Points on a hilly landscape, in no order, each with its height.
From any point a ball rolls to the lowest of the 3 points nearest to it. It stops when none of these is lower. Distance is the straight distance between rows; heights are no part of it.
zanuk (h 360): |  -4 |  -4 |  -1 |  -1 |   0 |  15 | -16 |  -5 | -14 |  -3 |   5 |  -7 | -14 |   8 |   4 |  25 | -18 |   1 |   0 |  15 |
bezuz (h 179): |   4 |   5 |   0 |  -3 |   1 |  -7 |  11 |   2 | -13 |  -3 |  -5 |   4 |   9 |   0 | -12 |  -1 |   8 |  -2 |   9 |  -4 |
fodin (h 480): |  -3 |  18 |   0 |  -3 |  -2 |  -2 | -10 |  -9 | -13 |  -7 | -14 |  13 |   1 | -24 |  -3 |  12 |   8 |   5 |  12 |   8 |
Kofu (h 294): |  -3 |  -7 |   3 |   2 |  -5 |  13 |  -9 |  -9 | -11 |  -3 |  12 |  -3 |  -4 |   4 |   6 |  19 | -18 |   6 |   9 |   4 |
Vegis (h 85): |   5 |  -4 |  -1 |  -1 |   5 |  -5 |  16 |   7 |  17 |   4 |   6 |  -2 |  -5 |   5 |   3 | -13 |   4 |   2 | -10 |  -6 |
kiru (h 377): |   1 |  -5 |   2 |  -4 |   0 |   9 |  -8 | -10 | -13 |  -1 |  -4 |  -1 |  -8 |   9 |  -4 |  15 | -11 |   7 |   2 |  -2 |
pog (h 317): |   1 |   9 |  -4 |  -4 |   0 | -11 |  10 |   4 | -16 |   1 |  -9 |   3 |  14 |   0 | -15 |  -8 |  14 | -11 |  11 |  -1 |
tubu (h 79): |  12 | -10 |   0 |  -8 |   8 |  -3 |   5 |   5 |  24 |   2 |  -4 |  -5 |  -7 |  -1 |   1 | -16 |   4 |  -3 | -11 | -11 |
Fiman (h 417): |   2 | -10 |  -1 |  -1 |  -1 |   1 |  13 |  -2 |  11 |   0 |  16 |  -2 |   1 |   7 |   2 |  -3 |  -8 |   6 |  -9 |  -7 |
vare (h 470): |  -5 |  -3 |   5 |  -7 |  17 |   1 | -13 |  -6 | -21 |   6 | -20 |   2 |   2 |   3 | -20 |   1 |   3 |  -3 |   2 |  -2 |
lov (h 486): |  -3 |  20 |  -4 |  -3 |  -3 |  -4 |  -7 |  -9 | -13 |  -7 | -13 |  12 |   5 | -26 |  -7 |   7 |  16 |  -8 |  13 |  11 |
Giv (h 349): |  -8 |  -9 |   1 |   2 |  -2 |  19 | -16 |  -5 | -12 |  -5 |  13 |  -9 | -11 |   7 |   8 |  24 | -20 |  -2 |   2 |  15 |
soset (h 412): |   0 |  23 | -10 |   5 | -11 |   5 |  -1 | -12 |  -4 | -14 |   3 |  15 |   2 | -23 |   7 |  14 |  13 |   2 |   7 |   9 |
zuro (h 396): |  -6 |  11 |  -8 |   1 | -10 | -17 |   8 |  10 | -13 |   4 |  -7 |  -2 |  14 |   6 | -10 | -18 |  19 | -18 |   7 |  -1 |
Lam (h 350): |  3 |  3 | -2 |  8 | -5 |  0 | 16 |  1 |  1 | -5 |  9 |  3 |  8 |  7 | -1 |  4 | -5 |  7 |  5 | -3 |
nune (h 152): |   2 |  -3 |   1 |  -9 |   7 |  -2 |   7 |  -1 | -10 |   1 |  -5 |   3 |   2 |   3 | -14 |  -3 |   4 |   1 |   2 | -12 |
mibig (h 80): |   2 | -13 |  -2 | -16 |  17 |   0 | -12 |  -1 |  -7 |   8 | -14 |  -2 |   4 |  -1 | -17 | -13 |  10 |  -9 | -12 | -14 |
peta (h 803): |  16 | -22 |   6 |  -7 |  -5 |  -3 |  -9 |   6 |  31 |  -1 |   2 | -11 |  -2 |  -4 |  17 |  -8 | -18 |  -2 | -15 |  -7 |
zukov (h 327): |  -4 |  -4 |   7 |  16 |   0 |   0 |  14 |   8 |  26 |   9 |  20 |  -2 |  -1 |  11 |  16 | -11 |  -4 |   1 | -15 |   6 |
pakan (h 259): |   2 |   6 |   3 |   2 |  -6 |   7 |  -6 |  -8 | -11 |  -3 |   2 |   5 |   1 |  -7 |   5 |  19 |  -9 |  12 |  13 |   4 |
pipos (h 198): |   4 |  -7 |   0 |   2 |   2 |  -1 |  16 |   3 |  22 |   5 |  15 |  -3 |  -3 |   6 |   7 | -10 |  -4 |   3 | -13 |  -2 |
samu (h 407): | -12 |   7 |  -5 |   2 |  -7 | -18 |  12 |  16 |   0 |  10 |  -9 |  -4 |   1 |  10 |   3 | -28 |  18 | -12 |   2 |  -4 |
bazu (h 594): |  -2 |  14 |  -1 |  -5 |   1 |  -7 |  -7 |  -7 | -18 |  -2 | -17 |   9 |  13 | -19 | -12 |   2 |  12 | -11 |  16 |  10 |
fozi (h 814): |  12 | -19 |   0 |  -8 |  -3 |   0 |  -4 |   1 |  26 |   0 |   5 |  -9 |  -5 |  -2 |  11 |  -8 | -12 |   0 | -17 | -10 |
kosu (h 527): |  -1 | -10 |   0 |  -2 |  -2 |  13 | -13 |  -7 | -12 |  -4 |   1 |  -7 | -10 |  13 |   0 |  19 | -17 |   0 |  -7 |   3 |
tute (h 808): |  15 | -20 |   2 | -10 |  -1 |  -3 | -11 |   5 |  25 |  -1 |  -3 | -11 |  -6 |  -2 |  10 |  -8 | -12 |   1 | -16 | -13 |
ruva (h 99): |   6 | -10 |  -1 |  -9 |   4 |   1 |   7 |  -3 |   6 |   1 |   3 |  -2 |  -4 |   4 |  -6 |  -5 |   0 |   4 | -11 | -16 |
Zumu (h 358): |   2 |   8 |  -2 |  13 | -15 |   7 |   0 |  -7 |   1 | -11 |  20 |   4 |  11 |  -8 |  10 |  14 |  -9 |   7 |  14 |   7 |
zigu (h 63): |   9 | -15 |  -2 | -15 |  13 |  -2 | -17 |   4 |   5 |   5 | -14 |  -5 |  -1 |  -2 |  -9 | -14 |  10 |  -7 | -15 | -19 |
bifiv (h 322): |  -3 |   2 |   1 |  19 | -12 |   0 |  11 |  -1 |   6 |  -8 |  25 |   1 |  14 |   6 |   6 |   4 | -12 |   6 |   8 |   6 |
bevin (h 345): |   0 |   1 |   1 |  -4 |  10 |   7 | -19 |  -5 | -16 |   1 | -16 |  -3 | -13 |  10 | -13 |  16 |  -7 |   3 |  -3 |   8 |
togog (h 75): |  12 | -10 |  -3 | -13 |  14 |  -6 |   3 |   6 |  17 |   6 |  -9 |  -6 |  -4 |  -3 |  -7 | -21 |  14 | -11 |  -7 | -12 |
tukoz (h 339): |   4 |   6 |   0 |   7 |  -9 |   5 |   4 |  -6 |  -4 |  -7 |  11 |   4 |   8 |  -4 |   5 |  14 | -10 |   8 |  13 |   1 |
futul (h 466): |  -9 |  14 |   0 |  -2 |  11 |  -3 | -24 |  -1 | -19 |   4 | -22 |   4 |  -6 | -12 | -12 |  12 |   0 |  10 |   9 |  15 |
Dezu (h 418): |   0 | -21 |  -2 |  -8 |  -6 |   9 |  -9 |  -4 |   4 |  -4 |  12 |  -9 |  -5 |   8 |   5 |   5 | -18 |   1 | -17 |  -9 |
lor (h 549): | -12 |   5 |   4 |  14 |  -5 |  -7 |  19 |  15 |  14 |   6 |   3 |   1 |  -2 |  11 |  18 | -18 |   6 |   2 |  -8 |  -2 |
sufe (h 393): |  15 | -12 |   3 |  -2 |   4 |  -1 |   7 |   4 |  34 |   2 |   5 |  -6 |  -6 |   1 |  13 | -13 |  -5 |  -4 | -16 |  -3 |
luvin (h 219): |  -1 |   4 |  -4 |  -4 |   2 | -10 |  15 |   9 |  -6 |   1 |  -2 |   2 |   6 |   5 | -11 | -11 |  13 |  -5 |   5 |  -6 |
Nufi (h 84): |   4 | -13 |  -1 | -13 |  12 |   0 | -17 |  -1 |  -6 |   3 | -14 |  -3 |  -3 |   5 | -13 |  -5 |   7 |  -4 | -17 | -16 |
pida (h 469): |  -3 |   4 |   1 |  -2 |  17 |   4 | -19 |  -4 | -19 |   5 | -22 |   0 |  -7 |   4 | -18 |  13 |  -1 |   2 |   1 |  10 |
rikag (h 341): |  -9 |   8 |  -2 |  14 |  -9 |  -8 |  20 |  13 |   6 |  -1 |   5 |   3 |   4 |  10 |   8 | -11 |   5 |   2 |  -3 |  -3 |
mil (h 437): |   2 |  13 |  -6 |   7 |  -9 |  -5 |  13 |   4 |  -7 | -11 |  -3 |   7 |   9 |   0 |  -3 |   1 |   9 |  -3 |  12 |  -2 |
Kina (h 416): |  -7 |   5 |   2 |   3 | -13 |  10 | -16 |  -9 |  -9 |  -4 |  16 |   1 |   1 | -16 |  15 |  24 | -12 |  13 |  11 |  13 |
sogu (h 718): |   3 | -18 |   4 |   0 |  -1 |   1 |   6 |  -1 |  27 |   2 |  23 |  -8 |  -1 |   1 |  12 |  -8 | -13 |  -2 | -19 |   0 |
melev (h 754): |   5 | -22 |   0 |  -6 |  -5 |   3 |  -5 |  -1 |  20 |  -3 |  14 |  -9 |  -3 |   1 |  11 |  -5 | -16 |   0 | -19 |  -9 |
mik (h 475): |   1 |  22 |  -6 |   0 |  -8 |   1 |  -4 | -11 |  -8 | -12 |  -6 |  14 |   2 | -24 |   1 |  11 |  13 |  -1 |  10 |   8 |
Ledun (h 315): |  -1 |   1 |  -6 |  -6 |   6 | -11 |  15 |  13 |   2 |   7 |  -3 |  -4 |   0 |   6 |  -6 | -20 |  16 |  -9 |  -1 |  -6 |
silez (h 478): |  -9 |   5 |   0 |   8 |  -3 |  -8 |  21 |  17 |  11 |   7 |  -1 |   0 |  -3 |  10 |  11 | -18 |   9 |  -1 |  -5 |  -3 |
nitud (h 122): |  -7 |   2 |   2 |   1 |   3 | -13 |  11 |  15 |  13 |  16 | -14 |  -9 |  -9 |  10 |   9 | -33 |  17 | -16 |   1 |   1 |
vadif (h 106): |   5 |  -6 |   0 |  -9 |   6 |  -3 |  11 |   2 |   2 |   2 |   1 |  -1 |  -2 |   4 | -10 |  -8 |   6 |   2 |  -4 | -12 |
zus (h 344): |   2 |  -3 |   2 |   1 |  -4 |   6 |   4 |  -8 |  -7 |  -3 |   7 |   1 |   1 |   5 |   0 |  12 | -12 |   9 |   8 |  -5 |
keros (h 607): |  -1 |   4 |   3 |  -7 |   8 |  -5 |   1 |  -3 | -19 |   2 | -14 |   5 |  10 |  -5 | -17 |   0 |   8 |  -5 |  12 |  -1 |
neb (h 307): |  -4 |  12 |   5 |  -2 |   4 |   1 | -16 |  -6 | -17 |   1 | -17 |   6 |  -5 | -11 |  -5 |  14 |   1 |   9 |  12 |   9 |
mobi (h 71): |  12 | -13 |  -2 | -15 |  12 |  -3 |  -9 |   4 |  13 |   5 | -12 |  -5 |  -2 |  -4 |  -8 | -18 |  10 |  -7 | -10 | -16 |
duden (h 88): |  17 | -15 |   0 | -15 |   8 |  -4 | -13 |   7 |  18 |   2 | -14 |  -8 |  -4 |  -4 |  -3 | -15 |   4 |  -5 | -12 | -17 |
Tupaz (h 343): | -10 |   3 |  -1 |   1 |  -4 |  13 | -21 |  -1 | -14 |   0 |   9 |  -6 | -13 |  -4 |  12 |  29 | -16 |   8 |   4 |  22 |
Mepit (h 513): |  -2 | -11 |   2 |   6 |  -2 |   1 |  13 |   0 |  17 |   3 |  25 |  -4 |   3 |   8 |   6 |  -5 | -12 |   4 | -12 |   0 |
luzoz (h 309): |  -6 |   9 |  -6 |   4 |  -7 | -13 |  17 |  12 |  -5 |  -2 |  -3 |   1 |   6 |   8 |  -4 | -12 |  12 |  -8 |   4 |  -5 |
zalek (h 452): |  -3 |   3 |   5 |  -2 |   9 |   3 | -14 |  -7 | -18 |   1 | -17 |   3 |  -6 |   0 | -12 |  14 |  -2 |   6 |   7 |   4 |
sipi (h 531): | -10 |   0 |  18 |  21 |  -2 |   3 |  12 |  10 |  23 |  15 |   8 |   1 |  -3 |  11 |  29 | -19 |   2 |   0 | -12 |   5 |
Vemub (h 248): |  -7 | -17 |   0 |   1 |  -5 |  15 |  -8 |  -9 |  -8 |  -6 |  17 |  -7 |  -3 |   8 |   6 |  14 | -22 |   1 |   0 |   2 |
sini (h 617): |  -3 | -24 |   1 |  -2 |  -4 |   4 |  -1 |  -3 |  18 |  -2 |  23 |  -8 |   0 |   1 |   9 |  -4 | -18 |  -2 | -17 |  -4 |
beru (h 77): |   8 |  -4 |   0 |  -1 |   7 |  -5 |  15 |   9 |  23 |   6 |  -1 |  -4 |  -8 |   5 |   6 | -18 |   9 |  -5 | -10 |  -5 |
Supus (h 366): | -12 |   1 |   9 |  22 |  -6 |  -3 |  14 |  10 |  18 |   7 |  21 |   1 |   5 |  14 |  17 | -11 |  -4 |   5 | -11 |   5 |
nife (h 335): |   5 |  -6 |   4 |   8 |   3 |   0 |  14 |   7 |  29 |   7 |  11 |  -4 |  -7 |   7 |  15 | -13 |  -1 |  -2 | -14 |   1 |
taf (h 422): |  -3 |  16 |  -9 |  15 | -18 |  11 |  -7 | -15 |   5 | -14 |  25 |   9 |   8 | -21 |  14 |  16 |   6 |   5 |   6 |  13 |
bam (h 330): |  -1 |   6 |  -1 |  23 | -15 |   1 |   7 |  -2 |   7 | -12 |  24 |   3 |  16 |   2 |   8 |   7 | -10 |   4 |  10 |   7 |
rab (h 399): |   1 |  14 |  -6 |  19 | -15 |   3 |   8 |   0 |   3 | -16 |   9 |   8 |  11 |  -1 |   8 |   7 |   1 |   1 |  11 |   3 |
rer (h 261): |   3 |   3 |   5 |  -3 |   1 |   3 |  -1 |  -7 | -13 |  -3 |  -7 |   5 |   0 |   0 |  -6 |  12 |  -4 |   9 |  11 |  -2 |
zom (h 128): |  -1 |   0 |  -5 |  -4 |   8 | -11 |  10 |  15 |  14 |  16 | -10 |  -9 |  -6 |   8 |   1 | -32 |  19 | -19 |   1 |   0 |
Goro (h 303): | -3 |  1 |  2 | 13 | -4 | -4 | 20 |  8 | 13 |  1 | 18 |  1 |  5 | 11 |  6 | -5 | -5 |  6 | -6 |  0 |
Tuz (h 481): |   6 |  -7 |  12 |  13 |   2 |   2 |  10 |   6 |  35 |   8 |  15 |  -3 |  -5 |   8 |  20 | -14 |  -6 |  -7 | -18 |   9 |
povu (h 273): |   1 |  -6 |   2 |  -5 |   8 |   6 | -14 |  -6 | -15 |   0 | -13 |  -2 |  -9 |  12 | -13 |  13 |  -4 |   1 |  -9 |  -2 |
beni (h 482): |  -7 |   7 |   3 |  -2 |  16 |   1 | -20 |  -4 | -21 |   6 | -23 |   4 |  -4 |  -5 | -16 |  10 |   0 |   4 |   8 |  10 |
zema (h 260): | -2 |  7 | -3 |  9 | -5 | -6 | 21 | 10 |  3 | -3 |  4 |  2 |  5 |  9 |  0 | -7 |  3 |  3 |  0 | -5 |
dite (h 348): |   0 |   0 |  -2 | -10 |   8 |  -8 |   7 |   2 | -16 |   8 |  -8 |   1 |  13 |   0 | -18 | -12 |  14 | -10 |   7 |  -5 |
fogo (h 381): |   1 |  -5 |   0 |   5 |  -5 |   4 |  11 |  -6 |   0 |  -4 |  17 |   0 |   6 |   6 |   0 |   6 | -13 |   9 |   4 |  -4 |
Sito (h 492): |   4 |  15 |   0 |   0 |  -4 |  -4 |   2 |  -5 | -14 |  -9 | -10 |  10 |   8 | -13 |  -7 |   7 |   9 |  -3 |  16 |   3 |
zon (h 108): |   6 |  -9 |  -2 | -12 |  11 |  -3 |   4 |   2 |   5 |   4 |  -4 |  -3 |  -3 |   0 | -10 | -14 |  10 |  -2 |  -8 | -15 |
ligo (h 72): |   8 | -14 |  -4 | -18 |  17 |  -2 | -11 |   4 |   5 |   9 | -13 |  -6 |   4 |  -6 | -11 | -20 |  14 | -13 | -10 | -15 |
navet (h 81): |   0 |   0 |  -1 |  -1 |   8 | -10 |  13 |  15 |  14 |  11 |  -8 |  -5 |  -8 |   7 |   3 | -26 |  17 | -12 |  -2 |  -2 |
fipo (h 507): |  -3 |   6 |   5 |  -4 |   9 |  -1 | -10 |  -7 | -20 |   2 | -19 |   6 |   2 |  -8 | -13 |   8 |   3 |   3 |  14 |   3 |
lanog (h 409): |  -2 |   6 |   3 |  -2 |   6 |   7 | -17 |  -5 | -17 |   1 | -13 |  -1 | -13 |   3 |  -6 |  20 |  -8 |   8 |   6 |  10 |
bifa (h 127): |  -5 | -20 |   0 |  -2 |  -5 |  12 |  -4 |  -9 |   0 |  -5 |  19 |  -7 |  -2 |   8 |   3 |   7 | -21 |   2 |  -7 |  -5 |
nup (h 86): |  10 | -13 |  -2 | -10 |   4 |  -1 |   3 |   0 |  19 |   1 |   2 |  -5 |  -7 |   0 |   2 |  -9 |  -2 |   2 | -15 | -13 |
derup (h 351): |  -1 |  -6 |   3 |  10 | -10 |   6 |   3 |  -7 |  -1 |  -7 |  25 |   0 |  10 |   1 |   5 |  10 | -17 |   7 |  13 |   5 |
fipul (h 310): |  -6 |  -2 |   3 |  17 |  -9 |  -1 |  16 |   4 |  11 |  -2 |  26 |   0 |  10 |  10 |   7 |  -2 | -10 |   6 |  -2 |   5 |
Gan (h 370): |  -1 |  15 |  -8 |  16 | -14 |  -2 |  12 |   4 |  -1 | -14 |   1 |   8 |   9 |   3 |   4 |   2 |   6 |  -3 |   9 |   1 |
nir (h 522): |   0 | -13 |   1 |  -4 |  -3 |  10 |  -3 |  -9 |  -5 |  -3 |   8 |  -5 |  -4 |  10 |   0 |  10 | -15 |   4 |  -6 |  -8 |
dosin (h 535): |  -2 | -17 |   0 |  -2 |  -5 |   5 |   7 |  -6 |  10 |  -1 |  22 |  -5 |   1 |   6 |   4 |   1 | -17 |   4 |  -9 |  -5 |
zadi (h 329): |   3 | -10 |   1 |  -7 |   1 |   7 |  -1 |  -7 |  -6 |  -2 |   1 |  -1 |  -5 |   9 |  -6 |   7 |  -9 |   6 |  -6 | -12 |
tet (h 453): |  -4 |   2 |   5 |   8 |   3 |  -5 |  18 |  14 |  20 |  10 |  -3 |  -2 | -11 |  11 |  16 | -22 |   9 |  -5 |  -8 |   0 |
miseb (h 314): |   2 |  -3 |  -5 | -12 |  12 |  -8 |   8 |   7 |  -3 |  12 |  -4 |  -4 |   6 |   2 | -14 | -21 |  18 | -13 |  -1 |  -7 |
Gos (h 857): |  -9 |  17 |  -1 |  -6 |   4 |  -6 | -18 |  -7 | -18 |   1 | -22 |   9 |   6 | -26 | -11 |   6 |   9 |   0 |  13 |  14 |
biv (h 471): |  -2 |   0 |   7 |  12 |   3 |  -1 |  15 |  12 |  26 |  10 |   1 |  -2 | -10 |  12 |  21 | -20 |   4 |  -4 | -12 |   3 |
Deru (h 378): | -10 |  10 |  -8 |   2 |  -9 | -18 |  12 |  13 |  -8 |   5 |  -7 |  -2 |   9 |   8 |  -6 | -20 |  17 | -13 |   5 |  -4 |
lemo (h 268): |   0 |   0 |  -4 |  -9 |   7 | -11 |  12 |   8 |  -8 |   7 |  -3 |  -2 |   9 |   3 | -15 | -16 |  17 | -11 |   4 |  -6 |
vaki (h 141): |   0 |   3 |  -3 |   3 |   2 |  -7 |  21 |  11 |   7 |   2 |   3 |   0 |   0 |   8 |   1 | -12 |   8 |   0 |  -4 |  -7 |
bima (h 477): |  -5 |  14 |  -3 |  -1 |  10 |   2 | -23 |   1 | -15 |   4 | -14 |  -2 | -17 |  -3 |  -8 |  22 |  -6 |  11 |   2 |  21 |
Rog (h 216): |   2 | -10 |   1 |  -9 |   7 |   5 | -11 |  -6 | -10 |  -1 | -10 |  -2 |  -7 |  11 | -12 |   6 |  -2 |   2 | -12 | -10 |
fose (h 76): |   8 |  -3 |  -2 |  -6 |  10 |  -7 |  11 |  10 |  20 |   6 |  -7 |  -7 |  -8 |   2 |   0 | -23 |  14 | -11 |  -7 |  -5 |
ruk (h 467): |  -1 |  -1 |   5 |  -7 |   9 |   1 |  -8 |  -7 | -18 |   2 | -14 |   3 |   0 |   3 | -16 |   6 |   1 |   2 |   6 |  -4 |
Bured (h 285): |  -2 |  -1 |   1 |  10 |   0 |  -3 |  19 |   9 |  19 |   6 |  14 |  -1 |  -2 |   9 |  11 | -11 |  -1 |   3 | -12 |   0 |
lig (h 328): |  -8 |  -4 |   3 |   2 |  -6 |  14 | -16 |  -6 | -14 |  -1 |  13 |  -4 |  -7 |  -1 |  12 |  24 | -18 |   6 |  10 |  13 |
tomo (h 241): |   2 |  10 |   4 |   0 |  -4 |   3 |  -7 |  -8 | -12 |  -5 |  -6 |   7 |   1 | -11 |   1 |  17 |  -2 |  10 |  14 |   3 |
rusak (h 295): |  -8 |  15 |   2 |  -1 |   2 |   1 | -21 |  -3 | -16 |   1 | -14 |   5 | -12 | -11 |  -2 |  19 |  -3 |  15 |   7 |  14 |
muru (h 572): |  -3 |   2 |   4 |  -8 |  13 |  -3 |  -7 |  -5 | -23 |   6 | -19 |   5 |  11 |  -6 | -18 |   0 |   5 |  -5 |  12 |   2 |
bine (h 391): |   1 |  19 |  -9 |  14 | -17 |   9 |  -1 | -11 |   4 | -15 |  16 |  11 |   9 | -16 |  13 |  14 |   6 |   3 |   8 |   9 |
bofal (h 331): |  -5 |   9 |  -3 |  18 | -11 |  -5 |  18 |   8 |   5 |  -8 |   8 |   4 |  10 |   9 |   6 |  -2 |  -1 |   4 |   1 |  -1 |
gerut (h 180): |   5 |  18 |  -5 |   8 | -11 |   2 |   5 |  -6 |  -5 | -14 |   0 |  11 |   8 | -11 |   4 |  11 |   7 |   0 |  14 |   3 |
Nudup (h 479): |   1 |  19 |  -9 |   7 | -12 |  -4 |   4 |  -3 | -10 | -12 |  -9 |   8 |   8 |  -9 |  -3 |   1 |  17 | -13 |  14 |   6 |
Guro (h 472): |  -1 |  -6 |   1 | -12 |  15 |  -1 |  -5 |  -4 | -16 |   7 | -14 |   1 |   6 |   2 | -20 |  -6 |   8 |  -5 |  -3 |  -8 |
toziz (h 585): |  11 | -19 |   8 |   1 |  -2 |   1 |   1 |   2 |  36 |   2 |  15 |  -9 |  -1 |  -3 |  18 | -11 | -14 |  -7 | -19 |   4 |
zano (h 265): |  6 | 10 |  2 |  2 | -7 |  2 |  2 | -6 | -8 | -9 | -2 |  9 |  6 | -8 |  1 | 13 | -1 |  7 | 14 |  1 |
Tinu (h 109): |   7 | -13 |   0 | -12 |   6 |   1 |  -5 |  -2 |   3 |   0 |  -5 |  -4 |  -6 |   4 |  -8 |  -5 |   2 |   2 | -13 | -18 |
voko (h 282): |   0 |   0 |   5 |   0 |  -3 |   9 |  -7 | -10 | -13 |  -2 |  -1 |   1 |  -5 |   1 |   2 |  19 | -12 |  10 |  10 |   2 |
ralu (h 83): |   8 |  -5 |  -5 |  -9 |  14 |  -8 |   5 |  12 |  17 |  11 | -11 |  -8 |  -3 |   1 |  -4 | -29 |  17 | -19 |  -1 |  -4 |
fofev (h 468): |  -4 |   8 |   2 |  -2 |  11 |   4 | -20 |  -3 | -17 |   4 | -18 |   0 | -12 |   0 | -11 |  17 |  -4 |   7 |   5 |  14 |
rezu (h 483): |   2 |  18 |  -4 |   0 |  -6 |  -5 |  -2 |  -6 | -12 |  -8 | -13 |  10 |   9 | -18 |  -6 |   6 |  15 |  -9 |  16 |   7 |
Nite (h 129): |   5 |  -6 |   1 |  -6 |   3 |   2 |  10 |  -3 |  -3 |  -1 |   2 |   1 |  -1 |   5 |  -9 |   1 |  -2 |   6 |  -3 | -12 |
nomu (h 156): |   4 | -14 |  -1 | -10 |   1 |   6 |  -9 |  -4 |  -2 |  -1 |  -5 |  -4 |  -8 |  10 |  -7 |   3 |  -4 |   3 | -15 | -14 |
remu (h 436): |   1 |  13 |  -4 |  -1 |  -5 |  -9 |   4 |   0 | -17 |  -4 | -12 |   6 |  14 |  -7 | -13 |  -2 |  15 | -14 |  15 |   4 |
pefa (h 342): |  -3 |  14 |  -1 |   3 | -15 |   8 | -11 | -13 |  -5 |  -8 |  11 |   8 |   4 | -21 |  12 |  22 |  -3 |  11 |   8 |  10 |
tes (h 474): |  -2 |  16 |  -8 |   4 | -10 | -10 |   8 |   3 | -13 |  -7 |  -9 |   5 |  12 |  -1 |  -9 |  -7 |  17 | -16 |  13 |   2 |
dat (h 473): |  -2 |  -9 |   0 |  -9 |  17 |   3 | -18 |  -3 | -17 |   5 | -20 |   0 |   0 |   7 | -22 |   0 |   5 |  -6 | -11 |  -6 |
Loze (h 347): |  -9 |  11 |   0 |  -2 |  -4 |   8 | -21 |  -2 | -15 |   2 |   1 |  -2 | -13 |  -8 |   8 |  28 | -12 |  14 |   4 |  18 |
Fid (h 201): |   8 | -11 |   0 |  -3 |   2 |   0 |   9 |   1 |  23 |   2 |  10 |  -5 |  -5 |   2 |   6 |  -9 |  -5 |   1 | -15 |  -8 |
fasiz (h 302): |   5 |  13 |  -2 |   8 | -11 |   5 |   3 |  -7 |  -3 | -11 |   7 |   9 |   8 | -10 |   7 |  15 |  -1 |   7 |  13 |   4 |
Navur (h 258): |  -4 |  14 |   3 |  -3 |  -3 |   2 | -15 |  -6 | -14 |  -2 | -11 |   8 |  -5 | -16 |   1 |  19 |  -3 |  13 |  10 |   9 |
bimi (h 336): | -10 |   4 |   1 |   6 |  -2 | -11 |  16 |  17 |  11 |  10 |  -8 |  -2 |  -6 |  10 |  12 | -26 |  14 |  -7 |  -3 |  -3 |
sug (h 408): |  -2 |   3 |   2 |   5 | -12 |  10 | -10 | -10 |  -6 |  -6 |  17 |   2 |   5 | -12 |  12 |  21 | -12 |  10 |  15 |   9 |
nivo (h 363): | -12 |   0 |   4 |   3 | -10 |  12 | -20 |  -6 | -13 |  -3 |  19 |  -2 |  -3 | -11 |  16 |  25 | -15 |  10 |  11 |  16 |
Bera (h 162): |   2 |  14 |   0 |   0 |  -9 |   5 |  -5 | -10 |  -8 |  -9 |   1 |  10 |   3 | -20 |   7 |  19 |   0 |  10 |  12 |   6 |
mes (h 738): |   4 | -28 |   6 |  -5 |  -5 |   0 | -10 |   4 |  27 |  -2 |  17 | -12 |   0 |  -6 |  18 |  -8 | -21 |  -6 | -18 |  -2 |
lag (h 491): | -10 |   7 |  -3 |   0 |  21 |   0 | -24 |   0 | -20 |   9 | -26 |   1 |  -4 |  -4 | -18 |   9 |   0 |   2 |   5 |  18 |

For each start below, name the point where the ball stops.
nivo => bifa
Tupaz => bifa
muru => ruva
Gan => fose
tes => ruva
povu => ruva
lor => fose
Nudup => ruva
